Points on a hilly landscape, in no order, each with its height.
A ball rolls from a point to whichever of its 2 nearest points has the largest drop for the distance, and stops where none of them is lower. Distance is the straight distance between rows; heights are no part of it.
ninul: [-.23 .22 .22 .06 .34 .13 .00 .13 .31 .15 .12 .23 .14 .00 -.15 -.06 -.19 -.25 -.23 -.09 -.14 .14 .16 .08]  h=41.4
Mab: [.35 .13 -.26 -.02 .10 .06 -.27 .01 -.28 .15 -.08 -.45 -.13 -.46 .22 -.15 .15 .14 -.27 .04 -.07 -.17 .21 -.17]  h=7.2
Gez: [.06 -.05 .09 .11 .45 -.16 -.03 -.11 .09 .07 -.13 -.08 .22 -.17 .16 -.01 .10 -.14 .12 -.40 -.40 -.16 -.05 -.16]  h=30.1
tad: [.50 -.07 -.31 -.02 -.16 -.17 -.19 .29 -.42 .09 -.06 .09 -.24 .06 -.36 .34 .02 .15 -.11 .17 -.37 -.24 .25 .11]  h=33.3
nabe: [-.25 .12 .20 -.02 .20 -.05 .01 .04 .16 .12 .01 .23 .20 .18 -.20 -.02 .00 -.09 .09 -.26 .04 .27 .07 .04]  h=35.5
Fona: [.58 .03 .08 .14 -.24 -.02 -.35 .23 -.13 .01 -.09 .00 -.25 -.31 .01 -.01 .14 .28 -.36 .00 -.15 -.16 .19 -.21]  h=49.0
gofik: [.20 -.12 -.18 .10 -.09 -.02 -.04 .08 -.42 -.35 -.03 .09 -.08 .25 -.18 .35 .18 .35 -.04 -.04 .35 -.16 -.44 .17]  h=20.7
Kimef: [-.22 .04 .07 -.02 .14 .12 .18 -.04 .08 .10 .07 -.07 .09 -.21 .33 -.06 -.10 -.04 .16 .11 -.12 -.05 .10 -.07]  h=49.3
zuna: [-.28 -.02 .09 -.12 .08 .50 .04 .22 .03 .15 .30 .02 .10 -.07 .10 .04 -.30 .07 -.13 .27 .05 -.02 .28 .29]  h=71.1
gasi: [-.16 .16 .30 .20 -.13 -.08 .06 .15 .05 -.14 -.22 .06 -.05 -.12 -.19 .10 .03 -.06 -.18 .09 -.26 .00 .07 -.11]  h=43.2
mur: [-.10 -.26 .20 .13 -.07 .23 -.09 -.10 .17 .32 .34 .09 .21 -.34 .15 .10 .18 -.01 -.08 -.18 -.05 .07 -.05 -.16]  h=31.6
zunir: [.02 .18 -.04 -.06 .29 .11 .01 .15 .01 .00 .35 -.04 .21 -.24 .13 .02 .09 .04 -.44 .18 -.25 -.17 .18 .03]  h=50.2
Zivav: [-.19 -.10 .13 .06 .03 -.26 .22 -.11 .01 -.21 -.28 .11 -.08 .43 -.06 -.11 .06 -.18 .35 -.38 .09 .04 -.31 -.16]  h=9.6
dasi: [.04 .12 -.19 -.17 -.07 -.22 .47 -.29 -.19 -.01 .15 .02 -.15 .19 .00 .03 -.11 -.01 .08 -.37 .41 .12 -.31 -.15]  h=25.2
Gev: [.48 .24 -.40 .11 -.47 .00 -.35 -.08 -.22 .19 -.07 -.31 -.04 -.32 -.14 .00 -.10 -.03 -.32 .32 -.41 -.39 .23 .17]  h=17.7
Sel: [-.30 .15 .06 -.14 .17 .44 .08 .15 .10 .14 .14 .03 .09 .13 -.09 -.17 -.39 .07 -.08 -.03 .43 .13 .08 .34]  h=68.8
Lavuk: [-.09 .45 -.41 -.08 .05 -.05 .18 -.29 -.20 .10 -.14 -.31 -.09 -.13 -.34 .02 -.01 -.18 -.09 .13 -.32 -.24 .10 .24]  h=29.1
riral: [-.14 -.11 .05 .03 -.06 -.12 .17 -.03 -.01 -.05 .06 -.07 -.34 -.20 .16 -.05 -.04 -.28 .10 .00 -.47 -.07 .08 -.39]  h=48.7
zalo: [.01 .04 .12 .08 -.29 -.03 -.01 .21 -.01 .08 -.13 .00 .23 -.09 -.20 .14 .01 -.03 -.10 .26 .27 .54 .09 .03]  h=32.8
sili: [.09 .15 -.17 -.11 .21 .07 -.19 .04 -.09 -.18 .14 -.24 -.07 -.22 .43 -.35 .23 .13 -.52 -.05 .12 .15 .20 -.25]  h=14.2
safim: [.10 .03 -.19 -.27 .46 -.21 -.03 .16 -.13 .08 .20 -.27 .00 -.16 .12 .13 .15 .00 -.11 -.02 -.43 -.04 .27 -.14]  h=19.9
siv: [-.03 .37 -.23 .01 .06 -.09 .32 -.14 .11 .15 -.02 -.08 .14 -.12 .00 -.07 -.06 -.10 -.16 .24 .25 .32 .00 .23]  h=61.4
noda: [.09 -.02 .14 -.04 -.13 .02 -.16 .26 -.29 -.25 -.14 .09 .11 .32 -.16 .17 .04 .25 .06 .09 .62 .20 -.13 .05]  h=43.0
gage: [.25 .03 .18 .07 -.25 -.15 -.22 .24 -.01 -.02 -.11 -.09 -.09 -.26 -.15 .21 .04 .04 -.34 .23 -.22 .12 .13 -.18]  h=46.7
kekeg: [-.05 -.22 -.22 -.19 .08 -.34 .28 -.20 -.08 .12 .23 -.08 .05 -.03 .03 .28 .09 -.09 .20 -.27 -.14 .16 .02 -.02]  h=14.0
Fugug: [-.15 -.12 -.09 -.05 -.07 -.17 .12 -.11 -.10 -.15 -.42 -.12 -.35 .14 -.05 .02 .05 .09 .43 -.12 -.10 -.19 -.10 -.13]  h=11.9
zige: [-.04 .07 .06 .16 .05 -.03 .21 -.29 .14 -.09 -.19 .21 -.05 .40 -.01 -.23 .02 .08 .28 -.41 .39 -.14 -.55 -.16]  h=14.3
kade: [-.06 -.19 .13 -.01 .40 .25 -.06 -.16 .42 .06 .29 -.04 .20 -.12 .52 -.45 -.04 -.23 -.22 -.21 -.18 -.09 -.06 -.17]  h=58.2
fomem: [.01 .33 .09 -.09 .30 -.06 .30 -.17 .17 .01 .18 .34 -.07 .34 -.02 -.30 -.35 -.11 .04 -.39 .29 .06 -.27 -.18]  h=61.0
Kevu: [-.02 .01 -.14 -.16 .19 -.05 .12 -.04 .18 -.15 .15 -.34 -.14 -.22 .44 -.39 .19 -.26 -.17 .31 -.13 .01 .08 -.41]  h=58.3
Lipe: [.12 .32 .03 -.10 .13 -.07 .08 -.12 .11 .16 .14 .35 .09 .30 -.16 -.14 -.24 .07 -.02 -.38 .57 .28 -.27 -.03]  h=63.2
doker: [-.21 -.06 .27 .05 -.15 -.09 -.27 .15 .11 -.48 -.16 .24 -.37 .26 -.15 .08 .16 .21 .12 .17 .01 .09 -.20 .01]  h=43.7
mazo: [-.15 -.21 .29 -.08 -.09 -.05 -.23 .19 -.03 -.28 -.04 .20 -.19 .34 .01 .14 .14 .37 .33 -.04 .06 -.04 .01 -.01]  h=41.1
gobu: [-.20 -.04 .14 .17 -.09 .04 .16 -.04 -.06 -.36 -.41 .15 -.39 .23 .03 -.07 .06 .14 .30 -.01 -.04 -.38 -.21 -.14]  h=16.4
luvim: [-.04 .15 .32 .15 -.05 .05 -.18 .13 .30 -.03 -.35 -.15 .03 -.15 -.15 -.14 .03 -.17 .02 .13 .13 .31 .04 -.31]  h=23.5
bimis: [.35 -.17 -.11 .12 -.06 -.03 -.37 .18 .03 -.14 -.33 -.03 -.42 -.10 -.03 .08 .31 .42 .30 .36 -.04 -.13 -.13 .22]  h=15.7
kalu: [.10 -.03 -.41 .18 -.28 -.06 .20 -.12 -.19 .21 -.24 -.09 .11 -.17 -.33 .40 .17 -.01 -.14 .11 -.02 .11 -.19 .19]  h=55.0
Digak: [-.06 .18 .08 -.13 -.03 .11 .03 .04 .14 -.08 .19 -.18 -.17 -.40 .30 -.22 -.06 -.04 -.18 .52 -.12 -.03 .28 -.24]  h=56.1
marif: [.09 .09 .23 .08 -.08 .28 .05 -.01 .09 -.08 .12 .46 .07 .33 -.38 .12 -.15 .29 -.36 -.28 .34 -.07 -.32 .14]  h=36.6
zugaz: [-.21 -.08 .23 .12 -.11 -.22 -.15 .05 .14 -.04 .11 .45 .01 .24 -.35 .30 .33 .01 .07 -.22 .01 .15 -.17 -.02]  h=36.3
Zofos: [-.06 -.33 .06 -.01 .14 -.34 .15 -.41 .35 .06 .37 .24 .24 .18 .38 -.25 -.14 -.48 .21 -.24 -.15 .20 -.11 .02]  h=40.6
Fup: [.05 -.26 -.12 -.02 .07 -.18 .15 -.22 .00 -.05 .10 -.29 -.18 -.21 .41 -.15 .03 -.38 -.08 -.16 -.36 -.10 -.13 -.49]  h=51.5
timu: [.12 .12 -.14 .27 .10 -.13 .08 -.08 .03 .16 -.13 -.08 .01 -.28 -.24 .29 .24 -.06 -.25 -.18 -.30 -.10 -.08 -.13]  h=14.9
Bim: [.22 -.10 .07 -.07 -.11 -.08 -.30 .36 -.26 -.36 -.06 .22 -.25 .34 -.07 .18 .08 .48 .21 .11 .16 -.10 .00 .15]  h=38.7
vob: [.14 -.07 .07 .28 -.23 .15 -.05 .08 -.10 .08 -.13 .04 .01 -.23 .01 .28 .11 .28 .00 .22 -.05 -.24 .02 .09]  h=51.4
neb: [.13 -.44 .14 -.05 .15 -.18 .06 -.29 .17 -.37 .16 -.23 .14 -.04 .58 -.28 -.22 -.34 .17 -.03 -.35 .06 .12 -.27]  h=62.6
vud: [-.18 -.26 .22 .10 -.05 -.09 .13 -.21 .26 .05 .10 .07 .10 .03 .27 -.14 -.10 -.33 .32 -.17 -.11 .13 -.13 -.22]  h=43.6
des: [.21 -.01 -.16 -.18 .25 .10 -.17 .07 -.11 .08 .12 -.36 .14 -.37 .54 -.20 .19 .13 -.16 .09 .09 -.06 .18 -.12]  h=8.0
pok: [.18 -.02 .00 .08 -.15 .21 .21 .09 -.44 -.06 .26 .24 .15 .18 -.11 .30 -.14 .26 -.08 -.19 .50 -.11 -.16 .01]  h=46.8
gigul: [-.31 -.09 .42 -.02 -.03 .07 -.36 .15 .31 -.15 -.19 .18 .02 .20 -.23 -.09 .19 -.04 .32 -.05 .14 .23 -.10 -.13]  h=11.6
vovip: [-.22 .03 .24 .19 -.06 .27 -.05 -.12 .32 -.08 -.02 .48 -.09 .36 -.34 -.13 -.11 .07 -.09 -.30 .32 .01 -.39 .08]  h=31.4
suz: [.27 .28 -.22 -.16 .13 -.03 -.17 -.02 -.08 .05 .08 -.49 -.18 -.38 .21 -.30 .02 .05 -.03 .35 -.17 -.34 .36 -.07]  h=12.6
rir: [-.11 -.01 -.23 -.09 .19 -.15 .44 -.31 .07 -.19 -.08 -.34 -.03 .03 .40 -.36 -.09 -.39 .32 .20 -.14 -.14 -.04 .02]  h=34.5
gatis: [-.29 -.24 .10 .11 -.14 -.08 .39 -.14 -.04 -.11 .10 .04 -.13 .07 .31 -.19 -.15 -.38 .27 -.03 -.30 .00 -.06 -.32]  h=46.0
vika: [.23 -.10 -.16 .24 -.04 -.06 -.32 .22 -.21 -.35 -.28 .14 -.28 .04 -.11 .24 .24 .38 .06 .38 -.17 -.27 -.18 .52]  h=13.0
Dar: [-.10 -.01 -.17 -.22 .22 -.26 .27 -.02 -.17 .04 .19 -.13 -.10 -.02 -.03 .25 -.03 -.04 .06 -.10 -.40 -.11 .18 -.01]  h=12.4
muz: [-.25 -.10 .38 .03 .08 .22 -.24 .05 .37 .09 -.31 .02 .11 .02 -.05 -.34 -.03 -.22 .28 -.04 .10 .24 -.06 -.13]  h=17.6
gavan: [.14 .25 .01 .06 -.33 -.14 -.23 .23 -.05 -.44 -.52 .01 -.16 .13 -.37 .04 .04 .29 -.18 .36 -.16 -.17 -.10 .32]  h=43.4
Gikim: [.01 .12 -.37 -.02 .00 -.07 .36 -.06 -.36 .11 .10 -.02 .07 .02 .02 .19 -.05 .10 .05 -.01 .26 .08 .00 .26]  h=40.9
Pafe: [-.16 .07 -.31 -.17 .09 -.13 .36 -.13 .18 .03 .19 -.25 .00 -.15 .18 -.09 .14 -.18 -.02 .26 .14 .31 .01 .03]  h=59.8
biz: [-.06 -.40 .21 -.13 .18 -.02 .12 -.25 .18 -.25 .07 -.09 .24 .09 .50 -.15 -.38 -.16 .39 -.13 -.17 .02 .20 .02]  h=60.8
loz: [.23 -.11 -.04 .22 -.10 -.02 -.39 .30 -.23 -.61 -.19 .27 -.08 .15 .07 .11 .08 .36 -.07 .31 .11 -.08 -.29 .51]  h=10.2
teme: [-.20 -.01 .18 -.03 .08 -.14 .05 -.13 .35 .25 .22 .44 .02 .28 -.11 -.20 -.06 -.32 .17 -.30 .02 .21 -.11 -.04]  h=39.9
mon: [.02 .23 .01 -.14 .30 .06 .01 .31 -.05 .01 .12 -.17 .20 -.08 .08 -.04 -.14 -.01 -.02 .36 .02 .14 .37 .17]  h=24.4
giri: [.12 -.06 .07 .12 .00 .19 -.14 .23 -.02 .13 .31 .04 .37 -.26 .09 .19 -.07 -.03 -.48 .21 -.07 .10 .21 .05]  h=51.8
gizar: [.51 -.21 -.26 .17 -.22 -.20 -.25 .46 -.35 -.04 -.11 .16 .12 -.06 -.27 .40 .01 -.05 -.27 .19 -.22 -.12 .24 .02]  h=31.0
Suke: [.12 .04 -.43 -.12 .02 -.08 .12 .02 -.14 .17 .21 -.32 .13 -.31 .10 .15 .19 -.13 -.23 .35 .04 .32 .07 .17]  h=58.4
nidun: [-.08 .23 -.15 -.31 .19 -.17 .25 .00 -.38 -.13 -.02 -.20 -.09 .21 -.08 .01 -.12 .10 .18 -.24 .11 -.12 .05 -.02]  h=51.2
viven: [.11 -.07 -.38 .07 -.19 -.05 .11 -.11 -.05 .29 .01 -.26 .05 -.37 -.04 .25 .24 -.12 -.14 .11 .03 .27 -.13 -.06]  h=56.8
zutos: [.17 -.09 -.20 .18 -.32 -.10 -.04 .21 -.30 -.26 -.23 .10 .12 .20 -.24 .36 .09 .20 -.19 .19 .23 .02 -.20 .31]  h=23.7
tida: [.20 .03 -.02 -.01 -.12 -.18 -.14 .25 -.33 -.14 -.16 .15 -.29 .25 -.29 .26 .01 .33 .09 .09 -.21 -.27 .21 .14]  h=36.2
vuse: [-.02 -.19 .07 -.18 .39 -.17 -.15 -.24 .51 .36 .33 .15 .39 .07 .16 -.38 -.07 -.22 .12 -.21 .00 .19 -.03 .16]  h=37.4
nim: [-.34 -.05 .29 .18 -.14 .35 .04 -.04 .21 -.09 -.17 .28 -.12 .15 -.06 .06 .02 .21 .11 -.08 .25 -.09 -.28 .11]  h=26.1
gova: [-.06 .38 .02 .07 .48 .00 .17 .04 .18 .04 .09 .08 .26 -.10 -.03 .05 .01 -.07 -.28 .09 -.18 .00 .15 .25]  h=46.5
sibas: [.21 .29 -.37 -.10 -.35 -.03 -.08 -.12 -.31 .18 .09 -.29 -.33 -.19 -.14 .04 -.14 .07 .02 .42 -.28 -.39 .35 .17]  h=22.5
zabes: [.23 .12 -.41 -.12 -.42 .18 -.31 -.17 -.27 .20 -.38 -.26 -.27 -.03 -.49 .07 .01 .09 .04 .37 -.24 -.23 .06 .15]  h=23.4
subel: [-.15 .32 -.12 -.08 .33 -.25 .45 -.22 .25 .04 .20 .17 -.07 .31 .07 -.27 -.15 -.26 .02 -.11 .07 .23 -.08 .02]  h=58.6
dapa: [.10 .11 -.22 .07 .41 -.05 .09 -.22 -.07 .15 -.15 -.34 -.05 -.30 .08 -.07 .13 -.17 -.01 -.20 -.46 -.36 -.02 -.21]  h=23.8
rabef: [.36 -.22 -.23 .03 -.29 .01 -.28 .04 -.08 .16 -.40 -.31 -.30 -.21 -.03 .06 .24 .30 .31 .29 -.07 -.08 -.05 -.02]  h=18.1
Vab: [-.18 .01 .27 .32 .11 -.06 -.06 .08 .11 -.10 -.26 .10 -.12 -.04 -.16 .11 .20 -.14 .08 -.05 -.31 -.13 -.16 -.38]  h=39.3
bol: [.52 .32 -.39 -.02 -.23 .11 -.36 -.18 -.27 .19 -.11 -.37 -.32 -.36 -.10 -.20 .06 .12 -.43 .13 -.21 -.30 .23 -.07]  h=12.9
Bok: [.05 -.18 .07 -.01 .16 .28 -.17 -.14 .12 .09 .04 -.28 .22 -.35 .57 -.31 .02 .04 .03 -.18 .13 -.01 .02 -.24]  h=15.0
gefo: [-.07 .11 -.20 -.02 .33 -.31 .49 -.26 .06 -.09 .04 .01 -.02 .33 .22 -.26 -.16 -.30 .23 -.29 -.10 -.03 -.12 .04]  h=56.7
Pavu: [-.06 -.05 .11 -.28 .29 .13 -.14 .19 .10 .18 .29 -.15 .32 -.09 .23 -.07 -.07 -.01 .07 .07 .08 .28 .28 .05]  h=29.3
ged: [-.20 .11 .23 -.22 .12 -.01 .22 .02 -.18 -.15 .02 .08 -.04 .23 .12 -.08 -.28 .02 .26 -.28 .13 -.08 .07 -.11]  h=54.7
dom: [-.27 .17 -.22 -.18 -.08 -.14 .30 -.23 -.15 -.15 -.03 -.31 -.36 .01 .15 -.24 -.21 -.22 .23 .24 -.10 -.18 .14 -.05]  h=31.5
gozon: [.22 -.03 .20 .24 -.27 .11 -.22 -.02 .03 -.02 -.13 -.06 -.37 -.40 .20 -.05 .17 .24 -.22 -.08 -.08 -.14 .07 -.43]  h=51.3
Fivi: [-.31 -.37 .25 -.06 -.07 .36 -.18 .01 .31 .36 .38 .11 .09 -.09 .08 .00 -.13 -.03 .04 -.18 -.05 .06 .02 .00]  h=37.6
numot: [-.05 .32 .07 -.01 .06 -.17 .22 .09 .07 .04 .13 .29 .12 .20 -.28 .19 -.07 -.08 -.22 -.27 .11 .32 .01 .15]  h=29.5
vuro: [-.44 -.38 .27 .02 -.27 .35 .03 -.14 .28 .26 .24 .39 -.03 .11 -.06 .04 -.06 -.08 .16 -.29 .15 .00 -.08 .02]  h=42.9
tokep: [-.06 -.12 -.10 -.31 .17 -.23 .14 -.06 .23 -.01 .28 -.29 .03 -.12 .34 -.14 .20 -.25 .00 .14 -.08 .33 -.01 -.36]  h=59.9
rol: [.12 .15 .13 -.01 -.01 -.01 -.12 .12 .12 .07 -.01 -.20 .19 -.34 -.06 -.06 .08 -.17 -.27 .13 .12 .45 .06 -.15]  h=28.8
Gito: [.04 .16 -.37 .02 .16 -.01 .36 -.01 -.27 .13 .27 .01 .27 -.06 .01 .27 .00 .01 -.23 .20 .05 -.08 .14 .40]  h=38.0
nilun: [-.08 -.20 .34 .06 -.20 .01 -.34 .18 .16 .10 .15 .32 .23 .06 -.32 .26 .23 .04 -.17 -.02 -.03 .22 .00 .04]  h=31.3
liber: [.11 -.18 .00 .02 .06 -.10 -.11 -.08 -.08 .26 .21 -.06 .10 -.30 .17 .24 .32 -.01 -.15 -.31 -.08 .11 -.02 -.26]  h=25.9
tupo: [-.31 .00 .06 -.21 .13 .29 -.02 .01 .31 .25 .29 .15 -.03 .26 -.17 -.28 -.37 -.13 .06 -.31 .36 .16 .02 .25]  h=66.8
beve: [-.09 -.07 .05 .11 .22 -.27 -.03 .02 .05 -.09 -.23 .12 .01 .20 -.35 .32 .39 .11 .17 -.23 -.09 -.03 -.21 .03]  h=40.1
Luvo: [-.03 -.39 .38 -.05 .00 .26 -.56 .13 .19 .26 .01 .03 .28 -.12 .00 -.01 .13 .13 .23 -.16 .12 .11 .01 -.12]  h=27.2
ked: [.09 .11 .14 .00 -.33 .18 .12 .17 -.38 -.23 .02 .23 -.11 .16 -.12 .18 -.25 .35 -.19 .08 .27 -.16 .06 .06]  h=44.4
zopo: [.35 -.36 -.09 .22 -.25 -.12 -.34 .34 -.23 .00 -.03 .15 .18 -.12 -.13 .37 .24 .08 -.16 .25 -.02 .11 .03 -.05]  h=29.0
zek: [.16 .18 -.36 -.15 .29 -.01 -.04 .07 -.23 .09 .03 -.44 .08 -.24 .22 -.09 .07 .03 .10 .38 -.04 -.28 .33 .21]  h=16.7
Nem: [-.34 -.33 .09 -.02 .02 .39 .06 -.13 .47 .33 .30 .02 -.02 .03 .25 -.30 -.29 -.27 .13 -.09 .02 .13 -.08 .06]  h=42.4
fid: [.16 .06 -.01 .13 -.35 -.07 .00 .25 -.10 .04 -.01 .01 .26 -.27 -.10 .28 -.11 -.06 -.54 .25 -.23 .08 .14 .09]  h=49.1
Gezar: [-.18 -.12 .05 -.18 .11 -.29 .18 -.35 .29 .10 .40 .39 .13 .46 .19 -.35 -.26 -.30 .16 -.38 .09 .17 -.07 .05]  h=42.8
kisuv: [-.15 .07 .20 .12 -.03 .18 .12 -.15 -.04 -.43 -.22 .14 -.23 .21 -.06 -.01 .05 .31 .14 -.09 .32 -.30 -.42 -.02]  h=20.8
tanu: [.02 -.07 .34 .06 .21 .28 -.36 .33 .13 .21 -.06 .08 .29 -.01 -.18 .02 -.04 .04 .04 -.07 .03 .06 .13 .07]  h=32.6
vazon: [-.15 .51 -.39 .01 .11 -.07 .39 -.25 -.15 .03 .14 -.08 .10 .02 -.17 .00 -.05 -.04 -.27 .21 -.03 -.21 .13 .39]  h=34.2
Keka: [-.08 .05 .09 -.07 .00 .12 -.15 -.15 .32 .35 .10 .30 .03 .37 -.24 -.33 -.31 -.08 .17 -.40 .59 .27 -.19 .19]  h=65.0
fusi: [-.13 -.07 -.10 -.10 -.09 -.30 .35 -.22 -.02 .04 .20 .22 -.11 .21 -.13 .16 .09 -.12 .17 -.41 .10 .25 -.19 -.06]  h=20.3
Zuk: [-.03 -.10 -.17 .00 -.15 -.04 .03 -.06 -.31 -.21 -.21 -.07 -.33 .20 -.17 .24 .18 .35 .25 .01 .11 -.19 -.18 .04]  h=16.6
Bamub: [.15 .10 .14 -.02 -.07 .00 -.13 .08 .01 .02 .05 -.13 -.30 -.42 .32 -.19 .02 .07 -.16 .12 -.06 -.03 .25 -.39]  h=53.8
fam: [-.15 -.07 .35 .29 .30 -.03 -.12 -.01 .28 .09 -.19 .15 .11 .09 -.01 -.15 .13 -.28 .16 -.34 -.24 -.10 -.16 -.20]  h=35.3
vebun: [-.09 -.14 .07 -.33 .48 .07 -.04 .00 .52 .08 .35 -.05 .36 .11 .22 -.26 .02 -.15 .05 .01 .00 .15 .08 .10]  h=34.1
zefu: [-.01 .13 .01 .30 -.01 -.13 .16 -.08 .16 .18 .03 .24 .15 -.07 -.25 .28 .11 -.08 -.23 -.09 -.14 .21 -.10 .05]  h=22.3
gug: [-.10 .03 .17 -.06 -.09 .24 .19 .01 -.06 .00 .40 .38 .07 .24 -.10 .21 -.21 .14 -.12 -.30 .35 .02 -.10 .02]  h=42.3
Poze: [-.04 -.19 .01 -.05 -.06 .38 -.06 .27 -.15 .30 .16 .08 .18 -.09 .21 .09 -.24 .13 .16 .25 .24 .08 .30 .22]  h=72.9
zedat: [-.32 -.17 .24 -.23 .26 .15 .20 -.11 .12 -.13 .17 .04 .10 .29 .32 -.19 -.48 -.05 .28 -.32 .06 -.04 .13 .11]  h=58.1
Fova: [-.09 -.21 .44 -.04 .06 .12 -.51 .04 .33 .19 -.06 -.04 .23 -.10 .02 -.33 .14 -.25 .14 -.29 .13 .14 -.06 -.30]  h=23.0
sasu: [-.16 .05 -.19 -.41 .25 -.33 .38 -.17 -.11 -.24 .12 -.18 -.02 .27 .24 -.14 -.21 -.16 .17 -.14 -.06 -.05 .15 -.01]  h=54.4
zat: [.05 -.01 -.25 .35 -.38 .03 .04 -.10 -.26 .03 -.29 -.04 .10 -.20 -.21 .35 .15 .18 -.15 .22 -.07 -.30 -.15 .25]  h=53.2
zepa: [.18 -.26 .26 .00 -.02 .22 -.43 .11 .04 .16 -.04 -.17 .11 -.28 .44 -.14 .04 .26 .11 -.18 .10 .04 .14 -.28]  h=20.9
loku: [-.19 .37 .17 -.07 -.16 .16 .24 .08 -.15 -.24 .04 .10 -.08 .11 -.16 -.01 -.32 .15 -.24 .02 .30 .03 .12 -.07]  h=40.5
dani: [.18 -.18 -.26 .02 .36 -.14 .24 -.34 .21 -.12 .15 -.19 .12 -.07 .49 -.37 .13 -.37 -.22 -.16 -.35 -.20 -.20 -.26]  h=53.7
Gegef: [.06 .25 -.05 .14 .09 -.17 .20 -.05 -.09 -.15 -.21 .21 -.03 .23 -.35 .19 .15 .16 .04 -.35 .26 -.02 -.33 .05]  h=43.8
dav: [-.25 -.27 .30 .07 -.27 .02 -.02 -.05 .12 -.03 -.10 .08 -.10 -.02 .13 .02 .11 -.04 .34 -.06 .01 .07 -.07 -.27]  h=46.4
Kovap: [-.05 -.28 .14 -.10 -.06 -.37 -.01 -.10 .06 .19 .23 .06 .13 -.09 .03 .21 .22 -.14 .22 -.37 -.14 .14 -.09 -.24]  h=20.1
das: [.36 .26 -.11 .08 -.46 -.23 -.22 .20 -.24 -.15 -.46 -.13 -.05 .15 -.46 -.04 -.19 .11 -.21 .35 -.23 -.30 .17 .37]  h=41.6
Nakur: [-.12 .25 .10 .06 -.47 .02 .16 .13 -.09 -.17 -.28 .03 .03 .03 -.24 .10 -.17 .07 -.25 .20 .17 .23 .01 .14]  h=36.1
gunis: [-.12 .20 -.22 -.07 -.23 .00 .10 -.20 -.16 .03 -.01 -.33 -.45 -.23 .09 -.09 -.11 -.08 .19 .31 -.31 -.39 .31 .00]  h=27.3
ripa: [-.25 -.12 .16 .09 .46 .20 .03 -.07 .37 .14 .23 .19 .12 .04 .22 -.27 -.16 -.37 .03 -.22 -.35 -.07 .00 -.11]  h=61.1
Dof: [-.05 .16 -.33 -.06 -.04 .08 -.12 -.26 -.23 .17 -.37 -.27 -.29 -.04 -.39 .09 .05 .00 .13 .09 -.42 -.26 .03 .01]  h=22.7
lev: [.15 -.32 -.10 -.08 .34 .05 .05 -.41 .41 -.20 .28 -.13 .32 -.01 .68 -.51 .15 -.22 -.29 -.25 -.02 -.08 -.14 -.26]  h=55.8
zap: [-.07 .14 .10 .15 -.26 -.01 -.04 .04 .06 -.42 -.44 .05 -.29 .11 -.21 .08 .13 .30 -.05 .24 .08 -.02 -.16 .15]  h=45.3
Nelu: [-.04 .03 .20 -.10 .02 .31 -.20 .16 .04 -.08 -.09 .13 .15 .35 -.18 .00 -.10 .23 .09 -.14 .58 .14 -.17 .10]  h=40.7
nokad: [.16 .31 -.21 .03 .04 -.01 .00 .17 -.26 -.01 .03 -.24 .17 -.22 .03 .00 -.12 -.04 -.23 .53 -.03 -.13 .41 .28]  h=20.5
zesu: [-.37 -.04 .01 .03 -.01 .35 .35 -.18 .22 .20 .16 .11 .10 -.11 .28 -.11 -.20 -.10 .07 .04 .08 -.01 .01 .15]  h=46.1
Falu: [.57 -.17 -.41 .04 -.53 .07 -.36 .07 -.19 .07 -.37 -.14 -.32 -.04 -.25 .05 .10 .14 .06 .53 -.08 -.15 -.02 .25]  h=20.4
vadof: [.04 -.20 .05 .21 -.26 -.12 -.28 .26 -.04 -.18 -.07 .24 .13 .09 -.24 .40 .29 .18 -.08 .21 .02 .17 -.17 .12]  h=26.6
nefe: [.12 .11 -.51 -.16 -.05 .00 .09 -.02 -.48 .12 -.06 -.30 -.04 -.02 -.10 .12 -.06 .01 .14 .20 .16 .01 .17 .24]  h=43.5
nagup: [.18 .31 -.05 -.10 .16 -.04 .23 .02 -.44 -.20 -.03 -.04 -.04 .20 -.32 .19 -.07 .19 -.09 -.26 .28 -.23 -.19 -.04]  h=47.4
raf: [.07 .24 -.14 .05 -.36 -.20 .13 .03 -.24 -.13 -.34 -.13 -.04 .06 -.38 .20 -.09 .06 -.26 .18 -.12 -.02 .15 .21]  h=39.1
vib: [-.06 -.10 .32 .01 -.08 .34 -.29 .39 -.01 -.09 -.08 .17 .15 .29 -.27 .05 -.21 .24 -.06 .02 .27 .07 .11 .25]  h=37.3
nev: [-.06 -.13 .10 .06 -.16 .02 .06 .07 -.12 .16 -.12 -.05 -.06 -.14 .12 .20 .07 .16 .25 .07 -.01 .00 .13 -.09]  h=49.2
Geti: [-.26 -.10 .36 -.03 -.05 -.11 -.09 -.08 .19 -.21 -.12 .34 .03 .47 -.15 -.24 .17 -.17 .37 -.26 .22 .13 -.36 -.10]  h=5.5
Tufeb: [.31 -.19 .06 .08 -.13 .29 -.26 .39 -.12 .26 -.02 -.11 .26 -.30 .17 .12 -.07 .09 .05 .32 .24 .18 .27 .00]  h=74.1
luze: [-.07 -.01 -.14 -.05 -.03 -.13 .01 -.14 -.05 .09 -.38 -.32 -.33 -.08 -.12 .01 .11 -.16 .23 .00 -.28 -.01 -.06 -.20]  h=16.8

For each start below, name the point where the ball stops.
Suke => vud
Kimef => Dar
vuse => Mab
mazo => Fugug
ged => Fugug
Nelu => Geti
Poze => Fugug

Write out the way that a ball takes from each point below.
sasu => nidun nagup Gegef beve zugaz nilun vadof zutos gofik Zuk Fugug
zedat => ged nidun nagup Gegef beve zugaz nilun vadof zutos gofik Zuk Fugug
pok => gug marif vovip nim kisuv gobu Fugug
